Each row is a point on a tangle of strands that fork, close into loops and nearly touch. The rows are in no order.
Points whose rows are less than 40.9 apart are linked; no others are. Some points are linked to none.
Bisi: [ -7  -2  -2   7   6  -4   1  19  -7  -6   5  -6  -3 -10  -2 -12   4  -6
   9  -2   3   8  -7   7  10   1  -6   3   6   6]
butik: [  3   6  -5  -4  15 -14  -6   3  -5 -16  15  -5  15 -13   0  10  -1 -10
 -11   6   6   5 -10  10  11  -7  -5   3  -9  -2]
Demap: [  7  11  15  -4  -3   5  12  -7  17   4 -19  -9  -2   1   5  23  23  -1
 -18  16  -1   8   4 -15  13   1  21   4 -15   2]
dev: [ 11   0  -4  30  -5 -18   9 -22  -1   9   2 -11   1 -15   2   3  -4 -15
  15  19  19  12  -2  -2   1  13   5  -7  -4   1]
dode: [ 12   8  10 -17   9  10   5   4   0 -11  -4   9 -12  12   2   3   3  15
  -7  -5  -6  -8   6   3 -11   1   1   8   7   2]
Belez: [  2   4   4 -25   9  20  11  13 -10   1  -5  18 -16  24 -12 -13 -16   8
  -4   0 -15 -13   1  11 -11  -1   6   5 -16  -8]
fosu: [ -9   7 -17  -4  -2  -3 -12   1   6  12   9  17 -14  12  -4 -16 -13  -3
   3  -1  -4  -9   1  -2 -17  -7  -2   3  19   1]
Tobur: [  1  -9  -1   1   0  -5  18  -5  10   4 -10 -13  -9 -10   0  28  20 -18
  -6   7   7   9  11  -7  10  -1  13   2  -7   3]
dakoz: [ 10  -8  10   8   3  -4  13  -9  -1   3 -24  -3  -5  -3   6  13   3 -13
  -3  11  -5   0  -4   1   2  -3  10   2  -8  -4]
Bedib: [ -5  -3  -2 -12   6   2  20   9 -10   1  -3   3   4   4  -7  11   7  -3
 -26 -10  -1  -9  -8  -6  18  -4   9 -16 -13 -10]
Bupi: [ 10   6  16  -8   6   6  18 -11   6   6  -6  -7   1   1   9  22  25  13
 -17   4   2   6  -7  -9  11   1  12   1  -7  -4]
Dol: [  1  -3   5  16  -6 -10  -3  -8   4   3  -3  -2   9 -10  -8  -6   9  -8
   7  -6   8  -2   0  -4   8  10  15  -9   0  -4]
gid: [ -6  -6  -9 -13  -1 -15   8   0  -1   8   3   9  -4   9  -4   6   5   5
  -8   3   0  -3   1  -9  -5  -4   3   0  12   2]
Zibi: [ 11   3  22 -24   4   5  12   5  -8   2  -8   0  -4   2   1  13   3  19
 -23  -2  -5  -2   1 -10  17  -3   1  10 -11  -2]
zage: [ -1 -23 -19   1  -3  -9  19 -18   8  -3   3 -15  10 -11  11  21  14 -11
  10  17  16  13  12  -8   5  10   6  14   0   0]
muti: [ -3  -2  15  -9  19  13  17   6  -9  -5  -2 -14   3  -8  -8  10   4  -6
 -14  -1   3   3  -3  -3  21 -12 -10   1 -19  -8]
Zake: [  6   9 -13  12  -7   7   3   4  -4   4  19   0  11 -13   3 -10 -11   8
 -10  -2  -8  13 -16  -2   4   8 -19  -8   6  19]
refu: [  1   0  -2 -10   1  -1 -14  10 -10  -4 -10   2  -9  -2 -16   9   5 -17
   4 -11  -6   3  -5  -6   7   4   5  14   0  -8]
mesi: [  6  13  -3 -22  16  20   7   6 -12  -2  -3  13 -19  19  -6 -23 -18  11
  -5 -14 -11 -16   8   7 -20   1   5  14 -14   1]
Gom: [ 13  -7  22  -2  16   2   9   1  -4  -1 -22  -7  10   9   9  10   9  -6
  -5   9  -2   6  -8   4  12   1   7   5 -11 -10]
derum: [ -1   0 -10  -8  -4 -10   8  12 -14  -2  13  -4   9  -3  13   4  -1  -9
 -16   2 -10  -1 -16   4   7  -2 -16  -1  -7   1]
legi: [ -3 -15  -4   0 -12  -7 -14 -16   7  -5  -4   1   1   0   3   6   2   1
  17  11   6   1  11  -7 -19  -2  -4   4  14  -1]
fone: [ 14 -10   9   1  10   4  15  -3   1  10  -6  -9  14  10   5  -1  -9  -2
 -13  -2  -2   1  -5  20  12  -6  -9 -19 -13   5]
med: [ 10  14 -14  -1  -9  15 -14  -1   1  -9  16   8  -6  -1   1  -1  -8  12
   5 -15 -10   4 -12   8  -8   1 -16   1  10  15]
ruv: [  0  -5  10  11  -1  -2  -5  -3   7   4  -6 -13   2  -5  -6  -1   3 -11
   5  11   8   0  -5  -1  -5   8  10 -13  -5  -4]
samus: [  5  -9  -5  -7  -6  -5  -4  -1  -2 -12   6  -3  15 -16   3  14  14 -14
  -1   4   7   5  -8   0  -1  11   5  10 -13  -3]
raru: [ 16  -5  20  -2  10   1  -7   5   0   0  -9  -7   0  -4  -4  10  15  -8
  -5  15   4   5  -4  -6  10   6   5   2 -18 -10]
vog: [ 15   6  17 -13  12   7  -1  10  -1  -3  -4   8  -2  17   9  14   0  17
  -6  -1  -9  -2  -9   8   1   2   4  12  -3  -9]
veg: [  0   0 -21  13 -15   0   3  -3   1   1  15  -2  11 -14   8  -2   2   3
   3   4  -2  16 -12   1   1   2 -14  -7  11  11]
tal: [  3   3  -5   9  -7  12   2   0   3 -11   1  -3  11  -6  11 -14   1   0
 -13 -11  -7   0 -10  13   1  -3 -18 -15 -11   6]
Rosen: [ -1   8   2  19  -3  -3 -11  16  -4  -5   6  -3  -3 -18   0 -19  -8 -14
  14   3  -1  11  -6   8  10  -3 -13   4   2   6]
Duko: [  6   3  12 -10   2   2  11   3  -5  -2  18  -3   1  -7   4  14   4  11
 -14  -7   1  -1 -19  -2  13   3   3  -2  -9  -5]
puzar: [ -4  -7  -5   2  -3  -9 -11  -4   5   9  -2   8   6 -10  -7   0  -3  12
   9  -5  -9  -3  -5   8 -13   3   8   8   7   5]
Vatop: [-22  -1 -17   7  -5   2  -9   2  -6  -6   4   1   0 -13   1  -6  10   5
  19  -4   4   6  -4  -7  -6   9 -10  10  12  -2]
Nobe: [-14   5   1  14  -8  -6  -2 -12   3   7  -6  -2   9  -8  -3 -21 -11   4
   4   5   0  -3  -1   2 -19  -6   0 -11   1   6]
Kanu: [ -6 -12  -5  28  -8 -16 -14 -12   6  13  10  -2   5  -7   5   5  -1  -4
  28  20  10   8   9 -11  -1   5  11   5   9 -14]
giduz: [  1  19  16  -9  -4   9   2   0  13  -7 -15  -1   4   6  -2  11  20   2
 -15  14   0   6   5 -18   9   3  23  19   2   3]
bot: [12  6 17 -4 17 -6  0 -5  2 -2 -7  0 10 15  0  7 10 18 -7  3 10 -1  9 -9
  1  4  3 -1 19  4]
Duvi: [ -7  -4  -9  21   6 -18 -16   1   1   6  14   0   8  -6   3   2  -6  -2
  17  19   9   5  -4   1  -1   4   3  -1  10  -1]
Pelan: [ -9 -18 -19  -6 -12  -6   3  -9  12  -6  10  -4   1   2   9  18  10   9
  22  11   1  12   9   0   4   6  12  12  17   2]
sebo: [  6   7  -3   7   3  -3 -20  -7   2  -6  -3   7   1  -6 -10  -2 -12  -1
  -1 -10   0   5   0   4   4 -10 -15  -2   3   4]
bug: [ -9   1   1 -10   9   0  15  11 -13   3   1  -2   3  -4 -18   2  -3 -10
 -18  -3   0   4 -13   1  25   0  10 -17 -24  -8]
Gal: [ -9   1 -16  22  -2   5 -25   2   5   3  11  -2  16  -6  -5 -11   0  -8
  13  10   6   5  -3  -9 -16   6 -13  -9  12   3]
Nir: [-12   5  13  -4   2   0   1  15   0  -4 -12  -1 -10  18  -3  -5   4  -9
  -7   1  -9  -8   8  -4  -8   0  18   2  14  -6]
Sim: [  6  -7 -14   2 -14 -12 -12 -13   4  -7  10  -5   8  -8 -17   4   3 -14
  18   4  21   8   8 -19  10  10   5   2  10  -9]
zez: [  6  13  -6  12 -13   2 -28  -4  -1   0   4   5  -2 -16 -14  -8 -18  -6
  11  -9   1   8  -4   0  -2   2 -10   4   8   6]
neluf: [-11   9 -21  15  -3   1 -14  -7  -4  -4   6  12   6  -4   6  -8  -3  19
  16   2   2   1  -3  -7 -14   5 -19   7  16   0]
niv: [ -6   1   0  -3   6 -15 -10   2   2  -1   4   3   8  -4  -1  -1  -2   8
   2  -6  -3  -6 -10  12  -2   8  13   6 -10   3]
Repoz: [ -1   3  -9  -1   4   0 -24   6   0  -3  11   5   1  -2   0  -3   0   2
   0  -9   0  -5 -12  10  -7  11  -6   7  -7   2]
Mig: [  5 -10   5   5   4  -4  22  -7  -7   4 -26  -6   3  -7  -3   8  -6 -12
 -14   2  -8   3 -14   9   2  -5   1  -7 -17  -2]
Dap: [  4   5  24  -6 -13   8  17  14  10  15 -20   1 -14  14   6   2   7   0
 -10  10 -13  -4  10  -9   6  -3  23   2  -3   3]
ler: [-18  10 -16  15   1   3 -24  11   2  12  10   1   9   0  -2 -25  -9  -9
  -1   4  -6   2  -9  -7 -16   3 -14  -6  15   2]
Kevi: [ -5  -5 -10  -4  -2  -1 -16  -6   3  -2   5   0  -6 -10  -8   8  22   1
   3   5  14   2   0 -12   2   8 -13   1  -4  -4]
mav: [  1   7  -9 -11   5   8   6   7 -10  -8   7  16   0   8  -2  -8  -5   7
 -15 -17 -14  -5 -10  10   3  -2  -7  -3   0   3]
niku: [ -3  -5   1 -10  15  -2   5  14  -2   1 -10   5  -5  -8 -12  15   7 -12
  -6  -9  -7   4  -8   1  12  -4   4   5  -6  -3]
rido: [ -5  -1   5 -10  13   8   4  16  -8  -2  -6  -2 -11  -4 -14   3  -8  -6
  -6  -8 -10   6  -7  12   7 -16  -7   4  -6   6]
Les: [ -2  -6   4  -8 -11 -12   3   2  -3  -8 -21   7   2   4   2   4  10  -5
   6   2  -5  -2   8 -10  -6  -6   1  18  10  -8]
fek: [ -4   3  10 -11  -8   1   2   0   3 -11   2  -8   0   0  -4  -6  -3   1
  -6  -6  -2 -10  -4   9 -13  -4   7 -17  -6   6]
soki: [  4   3   9  -4  22   5  -2  14  -9  -2  -3  -4  -2  -3  -6  -3  -6   2
   6  -6  -2   6  -6   8  14  -3 -15   5  -3   9]
rodi: [-10  -5  -6  11  -8 -13  -9   2   6   3   4   1   1  -4  -4 -14   6  -4
   3 -17   0  -5   6  -4  12   3   9  -3   7  -5]
zil: [ -3  -9  -7 -16  -5  -6  -2  -5   8 -13  -3  -4   6  12  11  15  13   3
  -1  -6   1  -5  20  -2   0  -3   1   9  17   8]
fekiz: [  8   2   2   3  12 -12 -14  -2  -1 -10  -4   1   8   1   0   8   1   7
   5   3   4  -1  10   4  -1  -4 -14   2   5   3]
vubu: [ -4  -4  -9 -13   7  -1  18   8  -6   2   7   8   4   3  -4   3  -1   3
 -24 -19 -11  -7 -13   3  14  -9   2  -7   0  -2]
tufen: [  4   0 -14   3  -6 -11 -11   7   0  -9  14  -1  14 -14  -2   4  -3 -18
  -2   2   0   9 -14   8   4   4   0  -4  -7   0]
Dalu: [ -4  10  11   6  12   9 -18   0  -2  -2  -4  11 -15  13  -4 -19  -7   7
  12 -22  -2 -14   9  -5  -9   3  -1  10   9  -4]
fofik: [-12  -2  -4   7 -13 -10  -7 -10   2  -3   0   1  -4  -9  -2 -12 -13  -4
  11   1   2  -4   7  -7 -18  -8  -4  -1  17  -3]
Kofu: [  0  -6  10 -15   7  14  25   3 -11  10   8  -9   3   1   4   9 -11   5
 -23  -2  -9  -3 -16  15  14 -15  -9 -12 -30  -9]
suko: [  1  16 -18   4   3  21 -18  -3   2 -10  11   6 -16   7   1  -4  -6  17
  12 -20  -3  -8   4   7 -17   3 -13   6   5  14]
Bupek: [-14 -23 -12  11 -11   0 -15  -7  10  -9  11  -4   8   0   3   9   1  11
  43  10  15  14  18 -12   8   8  12  15  15  -8]
zusil: [  6  -2  19   3  11  -6  12  -7   2   0 -12 -10   6   9   3   2   6   6
   3   2   3  -2   8 -10  -8   7  15  -5  20   4]
vizav: [  1 -12 -10  18 -14 -11  -5 -14  10  -1  10  -9   8 -14   6   9   9  -7
  27  21  20  14   6  -8  -3  11  13   9  -5  -7]
Nolif: [ -3  12   6 -27  16   1  11  17 -16   0   1   7 -14  19  -3   5  -6  11
 -16  -3 -14  -8   3   3   6  -8  -2  11  -9  -1]
zir: [  1  -6   1   5 -11  -7   9 -15   9   2 -21 -14  -1 -12  -2  16  16 -17
  -2  18  16   6  15 -17  -4   4  22  10  -8   1]
lar: [-12   1  12  26 -11   8 -14  -5  12  15   1   3   0 -10   5 -12 -17 -17
   5  10 -10  -4  -7   6 -12  -5   3 -15  12 -14]
Nimin: [ -6  -1   9   1   4  -6  14   6  -5  -5 -14 -15   3   3  -1   1   9 -11
 -10   0  12  -2   9  -9   8   2   3  -9  -5  -5]
Kuge: [ -2  11  -2   4   6   2 -10   7 -12   4  10   5   4   7   3 -27 -12  15
  -1 -10  -7  -4  -6   2 -10   5 -17  -1   4   9]
rit: [  2  -1  21 -21   7  14   9   6 -10  -9 -18  -6  -1   2 -11  10   9   5
 -11  -2   0  -1  -6  -8  12  -4 -10   1 -17  -8]
vit: [  7  -2   5 -10   0  -7   1  -5  12  -4  -8  -9   8   7   9  18  17  -3
 -12   3   4   1  20 -10   8  -4  12   4  13   8]
Sutur: [  1  -8   5  -4  13   2  22  -4  -6  18 -11 -19   6   7   5   6  -2  -9
 -18   1   5  -3  -6  18   8  -2  -4 -27 -24   5]
sabiz: [ -6   2  -4  -3   3  -9  -3   9   5  17   4  12 -18   6 -10  -6  -5  -1
   1   5  -3  -3   4  -4 -10  -7  -6  -6   9   6]
Dip: [ 12   5  24  -4  16  -2  14   5   4  -1 -16  -3   2  17  13  12   2  12
  -6  14  -4   7   0   9   5  -2  10   7  -7  -3]
razuz: [-11   2  -8  16  -7  -2 -24   7   6   4  12  10  -5  -1  -6 -15  -6 -13
  12 -12   0  -3   2  -3   9   9   5   4  10  -9]
gefe: [ -9   0 -19   9 -22 -10 -16  -8  11  -5  13   5  -5   0   3  -5  -1  -2
  15   1   3   6   7  -3  13  -5  -6   2  15   1]
funu: [  2  -2 -13   8  -3 -12   0 -17  -1   7   5 -12  20 -22  -7   0   1  -5
   2  10  16  14  -5  -9  -4   6  -8 -11  -3   9]
Pivak: [ -2 -16 -14  -3 -12 -21  -8 -15  13   9  -2  -2   0   0   0  14   8  -5
   6   5   7   1  10  -7   7   4  15   5   2  -3]
Kopip: [ -4   5  25   4 -18  -4   8  -4  14  13 -17  -5 -18   6   3   2   3  -5
  -3  15  -1  -4  10 -13  -2  -1  30  -8   2   0]
gode: [ -1   8   5 -20   9  -2  22   9  -9  -7  -8  14 -14  12  -4   1  -5   8
 -21  -4  -7  -9   8   3  12 -17   1  -5 -12   0]
nivud: [-15   0  -4   8  -8  -6 -15  -5  -1  -4   6   6  -7  -1   4  -4   4   2
  23  -2  -1   3   8 -17  -7   7   0  20  22 -11]
pubi: [  0  14   0  10   2   4 -23  19 -10  -3   7  -6   2  -7  -2 -22 -16  -8
   6 -11  -5   7 -11   6  10   3 -16  -1 -10   7]
tikom: [ -1   6  -7   1  -1  16  -2  14   7   1  -2   4   3   8   4 -24  -4   0
 -16  -3  -8  -5  -4  18  -6  -9 -12 -13 -16   5]
fusop: [ -2   1  13   6  -2  11   6  -1   3  -1  -4   2  -3   6   2 -34 -20  -2
   0   3  -9  -9   3   9 -17 -14  -5 -16  -3  -4]
gomo: [ -1   7   9  -6  12  13  21   5   2   0  -1   1  -5  19  -5 -32 -17  11
  -3   9  -3 -10   6  12  -7  -9  -5 -21  -8  -5]
zageg: [ -3  -8  19  16 -14  -5  -9  -6  13  12 -16  -1  -7 -11   0   7  -2 -17
   9   1  -4  -6   8  -1  -1   1  23   2  -2 -15]
fil: [ -2 -12 -12 -14  -3  -2  -7  -2  -8   7   2   8   1 -11  -3   7   4  11
   6 -10  -3  -1  -2  -6 -13  11   0  18   8   6]
Mis: [ -9   9   5  13  -6   8  -6   3   4   9  -6  -2   5  -8  -5 -35 -20   8
  -4   7  -5  -4   0   7 -18  -6 -12 -20  -7  11]
meso: [ -5  -4  10  -6  23   2  17  10  -6  -4  -1 -22   3  -4  -3  12  13 -13
 -13  -1  15   0   2  -1  16  -3  -3  -5  -7   1]
bezi: [ -2  25  -4  10   1   0 -26  12  -8   0   7   0  12   3   3 -26 -19   2
   3  -8  -6   6  -5  -1  -3  11 -16   4   0  10]
Pozu: [  4  -4  -9  10   7 -11  23 -11  -1  12  -2  -9   0 -21   0  20  15 -21
  -6   5  14   4   2  -5   8   6   5  -1 -12  -1]
sidu: [ -5  -1  -4  18  -6   7 -12  -7   6   8   5  13  -4  10   9  -6   5   4
  17   1  -1  -8  10  -2 -18  -4 -10  -5  24 -10]
Bovo: [ -3  -9  -5  -2  -5 -10  13  -6   1 -11  16  -9  10 -18   6  15  14  11
  11  -4  12  10  -1  -6   8   7   0   7   6   8]
Rona: [ -6  -3  22 -10   1   9   3  19  -3   3 -23   4  -5  23  -7 -10  -5 -10
  -6   8 -15  -9   9  -3  -3   0  18  -2   0 -15]
Gel: [ -4   2  -3 -14   8   9  23  10  -4   3  -3  10  -6  22  -5  -6 -10  13
 -18  -1 -13 -11   1  14  13 -14  -3 -14 -21  -2]
sak: [  5 -10   0 -16 -12   1  22   2   5   3  -5   4  -5  13  14  19  15  -3
 -11   2  -9  -9   4  -5  -6  -2   9  -3   3   7]
busos: [  1  -7  17   5   8   1  -3  -2  -2  14 -16   2  -2   4  -5 -15  -6   9
   6  -2  -4  -2   3   3  -8  -1  -5  -2   6   2]
betu: [ 14  -2  -8 -11  -6  -2  10  -4  -3  -4  10   9  -6   5   9   5   7  10
 -11  -5  -3  -7  -1   1  -5 -12 -22  -2   3   5]
dek: [ 14 -14   1   6   0 -20   7  -3   0   8   7  -4   8  -4  -1  13   8  -9
  13   4  11  15   5  -7  15  16  12   5  21   3]
vaz: [  7   3   3 -10  18  -4   3   0  -3  -7  18  -2  12   1   3  12  -4   4
 -13   7   4   4  -6   7  -3  -9 -10  -8   2   6]
bef: [ -4   8  13  -6   2  -2  -7   3   8 -10  -6  -5  -8  -1  -6   6  14   6
  -4   2   5  -1   3 -11   1   7  17  17   5   1]
keref: [  1  -9 -14  10  -9 -20  -3 -30   5   6   1 -10   7 -14   0   6  -2 -11
   8  17  17   6   3 -11  -4   6  -2 -10   1   1]
Fal: [  2   3  10  19  -8   5 -30  -3   2   6   4   3   1  -9 -12 -12 -26  -7
  14 -11  -5  -3  -2   6  -6  -1   2  -3  11  -1]
nok: [  7  -2  14  -5  -2 -14   1   3  -5  -3 -24   3  -1  -1   0   6   2 -12
  -2   0 -10  -3  10  -1   3  -6  14   8  -3  -2]
ved: [ -4  -2 -11 -14  -4   2 -16   5 -13   2   0   6 -12  -9 -15   1   3  -8
   0 -15  -8   0  -9  -8  -6   8  -8  18   1   5]
bovum: [ 11  -4   0   7   3   1   0  -6   8   2   5  -7  -1 -25   1  21  10  -5
  -7   6   8   5 -12  11  10  -1  -1  -5 -29  -2]
Zugez: [  4   0  -8 -18 -10 -14   6  -1  -7  -6  -2  11  -9   3   2   3   7   9
 -11  -4  -4  -9  10 -13   1  -9 -12   5   1   5]
tibuf: [  1  -1   8 -12   2  -1   9  -1   2   5   2   3   0  -8  -3  23  18  15
 -17  -4   1  -3  -1 -14  13   2   6   7 -11   1]
Ludi: [ -1  -6  -2  -6  -8  -3  -6  -1  -2  -5  -6   5  -1  11   1  -1   9   2
  11   1  -3   1   6 -21  -6  10   5  22  26  -2]
dimev: [ -3  -3   8  25  -2   2 -30  -6   4   4   1   1   7 -14 -10  -1 -14  -6
  24  -4   6   0   1  -4 -11   4   4   1  15 -13]
dokat: [ 11   0   0   3  14  11  11   9   4   9   5  -2   1  17   5 -12  -6   3
 -10  -4  -8   1  -6  21  17  -4 -13 -26  -5   5]
vuri: [ -3  12   9 -12   9   3  -4   9  -1  -7  -2   2 -15   4  -2   4  11  13
  -1 -13   3  -1   8  -3  -3   5   0  21   0   5]
zef: [  4   5  13 -13  -6  -3  17   1   8   4  -8   8 -10  13  12   4  13  10
 -10  11  -4  -4   9  -6  -9  -2  21   2   4   6]
vez: [  3   2  -3   5 -16   8   1  -2   0  -8   4   5  10   1   2 -13  -6  -1
  -1  -9 -10  -5 -12  11 -13   2  -4 -10   1   8]
dobig: [ -2   3 -10  18  -2   4 -10  -8   2   1   1  20   1   2   6  -6  -9  19
  16   3  -2  -5   7  -4 -25 -10 -13  -1  15   0]
bamos: [ 12   4   5 -13  14  -2  -3 -12   2  -9   3  -6  14   4   1  23  10  11
 -10   1   9   0  10 -14   4  -1   3   5  10   2]
mer: [ -4   8  -3 -10  -2  13  -2  11  -7  -8  -5   8 -26  15   3 -14  -2  -2
  -1 -13  -9 -13   7   3  -9  -4 -13   9  -2   3]
fasod: [-13   6 -24  15 -18  -3 -22   7   8   0  17   5  -3  -4   5 -13  -6 -10
  14 -10  -3   1   0   2   3  -2  -5  -2  10   1]
Zed: [  7  12 -13 -13   1  10   3   1 -11  -5  14  10  -7  -6   7  -2 -11   9
 -18 -26  -9  -2 -12   3   8  -5 -21   5   2   9]
Kur: [ -1  -2  18  -6   1   6  21  -3  -2   3 -24  -6   1  16  -2   4 -10 -10
  -7   3  -4   2  -1  11  19  -2  17 -13 -24 -15]
Natuk: [  0   9 -13   7   3   6 -13  -1  -2  17  13  23 -16  10   5 -22 -17   3
  13  -9  -6 -17  20  -6 -21  -4  -5   9  18   0]
kunul: [ -4  16   4  -9  17  13  -5   5 -11  -1  -2  12 -18  21  -8 -28 -17  10
  -1 -20  -6 -14   6   2 -11   6   5   9   6  -2]
Bog: [ 21   9 -10 -11  16  22   0  11  -4   1   4  10 -20  20  -7 -30 -17   6
   2  -4  -2 -20  13  14 -20  -7  -2   3  -5   1]
logi: [-11  -2  23  17 -15  -7  -1 -10  14   7  -7  -6  -8  -1  10  -4  -1  -7
   9   2   2  -9  14  -3   4  -2  28  -4   9  -8]
Vuk: [ -2 -11   8  -9  12   9  30  -5 -11  18  -6 -13   8   6  13  19  -4   0
 -26   2  -2  -7  -8  12   7  -7   1 -12 -30  -7]
seb: [  0  -6 -20  22 -16   0   2 -14   2 -13  15  -3  13 -13   7  11   1   5
  19   6  12  11  -3   4   3   4  -2  -7   7   4]
zabu: [  4  18 -12   6  -1   4   2   9  -7   7  11  10   4  -4   8 -22 -15  16
 -11  -8 -10   9  -8   4  -6   1 -17   2   7  16]
ledid: [ -1  -7  11   8  -9   3   7   1   6  -3  -7  -1 -13  -5   6   6  15   8
  10   0  -1   2  -6   0  -2   0   2   0   9   1]
vogo: [ -9  -1   8 -16   2  16   8  17  -9   0 -21  13  -8  24 -11 -18  -9  -1
  -5  -9 -19 -15   8   0  -6   0   8  -2  -6 -10]
lipaf: [  9  -9   1   3   6  -2  22  -1  -6   7  -3 -11   5 -19  -2  18   7 -13
 -14   3   0   5 -11   7  10  -5   3  -1 -22  -1]
pif: [ 14  -7   4 -12  -5   0  19  -6   1   1   3   1  -7   5  13  13   6   6
 -18  -1  -8  -6  -3   6  -5  -7  -3 -16  -7   2]
Lokav: [ 13  18 -17 -10  -7  20 -14   4  -3  -9  14   7  -6   1   6  -5 -10  -4
 -10 -23 -15   4  -7  12   5   4 -19   5   0  16]
Vedu: [ -2   0  21  -1  -4   6   3  -3  10  -1  -6  -5  -4   4  -7  -5   1   3
  -2   3   1  -7  -4   2  -4   2  18 -12  -8  -3]
buk: [-11 -11 -18  18 -19   2 -21 -13   5  -2  15   5   5   5   3   5 -14  16
  36   8  10  10  10 -13   7  -1   3  10  18 -12]
dulu: [ -1  11  10  10   5  15 -23   2  -8  12   8  17 -14  15   2 -25 -18   9
  15 -14  -2 -17  14  -1 -17   7  -4   3  13  -2]
Gek: [  6  -4  13  -9   1  -2  -2  14 -12  -6  -2 -10   1 -13   1   7  14  -3
  -2   6   6   6  -7  -4   3   7  -2  10 -13  -3]
Tolen: [  1  -3  -6   0   8 -11   3 -10  -1 -11   8  -8  12  -5   4  11   1   6
  -3   1   7   2   2   7  -5  -7  -9 -10  10   8]
fas: [  4   1  20  -8  13   6  20  -4   8  -6 -19  -9   1  23   4  -1  -7   5
  -2  11  -7   1  -3  23   7  -5  10  -8 -14  -5]
mep: [ -7   4  -6   7   1 -11   6 -14   4  11   1 -10   7 -15 -10 -11  -9  -5
  -5   9  11   8  -9  -3  -8  -4  -3 -18   4   8]
Rugil: [ -1  -8 -24  18  -2  -7 -14   5   1   5  20  -5  15  -8  -3   0   1 -12
  15  18  16  15  -5  -6  -5   7  -7  -3   3   1]
sofim: [ -5 -13  -7  -7  -7  -7   8 -13   3 -10   6 -12   8  -9   7  20   7   4
  13  11  15  17   7  -3  -2   5   9  15   5   5]
Bife: [-10   0  11  -5   7  -3  13  10   1   0 -12  -3  -1  12 -16  -1  -5 -12
 -10   0  -6  -2  -7  12  18  -3  13 -18 -18  -7]
mibe: [  0   1 -18  -3  -3   2 -19   2  -4  -9  22   6  10  -7   7  11  10  10
   1 -12   7   0 -11   1   1  14 -19   7   4   1]
pek: [  6  -6  -8  22  -3  -3  16 -14  -2  -7  13  -5  13 -20   9  12  12   7
  16   3  18  11  -7  -1   9   8   3   2  -1   1]
paf: [ -2 -10 -11 -10 -14  -5  -4 -14  11 -10  -1   4  -5   8   7   4   8   9
   9  -2   8  -8  18  -4 -10  -7 -12  -2  11   8]
pesa: [  7 -10 -17  11  -7 -16  17 -14   5   3   7 -12   8 -13   8  17   9 -22
  15  22  22  13  12   0   1  15  13  14 -13  -5]
Peg: [ -1  -5 -19  15 -26   0 -18 -12   7 -12  12  10  -1   5   9   2  -8  11
  30  -1   5   8  11  -3   0   1  -6   3  17   0]
Dipas: [ -3   0  -1  16   9   1 -16  -2   6  -4  -2  -5   9 -12 -15   7   2 -13
  20   2   8   8   1  -3  -8   1   4   6  14  -4]
ren: [-14   3   5  -6   4   8 -10   7 -10  -8 -10  -3   1   3  -4 -17   1  -6
  -4  -3   0 -10  -2   1 -24   1 -14   0   1   2]
sokav: [ 13   9   2 -16   4  15  10   9  -5  -4   3   8 -14  16  -2 -32 -13   7
   2  -2  -3 -11  11  14  -8 -10  -9  -7  -8   5]
rubo: [  8  -4  12  -3   6  12  22   0 -10   5  14 -13   9  -8   8  12   1   3
 -20  -8  -2   0 -23   9  13 -12  -7  -7 -13 -16]
Fikiz: [ -5  -3  -2 -13   7  11   1  17   3   9  -4   8  -6  16  -5 -12  -1   0
 -16  -2  -9 -10  -3  17   5  -9 -13 -14 -22  -5]

A fork is a point with three links, a tip a point with one. Leave the first point through the second and follow the links. Name the first fork or tip that comes.
bezi, pubi | mibe
Zed, mav | Dip
Bife, bug | suko
tal, vez | Bupek
Gom, raru | Dipas
Bisi, Rosen | sofim
sidu, dobig | dakoz

A tip is a point with one link. Name the tips that can be reached along the links from each point below, in the order of the rows.
logi | dev, Nir, zusil, zageg
zabu | Pelan, ler, mibe
Gel | Bupek, Nolif

A piece is all that can be reached along the links. How many separate loops has the piece of each point below (a circle has one, a figure eight two, a Y none), and how many tips (points with one link)?
Fikiz | loops 0, tips 2
Gom | loops 0, tips 7
Nir | loops 0, tips 4
seb | loops 0, tips 3

Name the points in between on the shortest way along the links from the first point to the second, in order.
pek, mibe | seb, veg, Zake, zabu, Kuge, bezi, pubi, Rosen, Bisi, soki, rido, niku, refu, ved, fil, puzar, niv, Repoz
legi, Kopip | fofik, Nobe, Mis, fusop, gomo, sokav, Bog, mesi, kunul, Dalu, dulu, Natuk, fosu, sabiz, gid, Zugez, betu, pif, sak, zef, Dap
raru, Vuk | Gom, Dip, vog, dode, vuri, bef, giduz, Demap, Bupi, tibuf, Duko, rubo, Kofu
dode, sidu | vog, Dip, Gom, dakoz, nok, Les, Ludi, nivud, Vatop, neluf, dobig
zabu, Kanu | Zake, veg, seb, pek, Bovo, sofim, zage, pesa, vizav
gefe, Nolif | fasod, razuz, rodi, Dol, ruv, Vedu, fek, vez, tal, tikom, Fikiz, Gel, gode
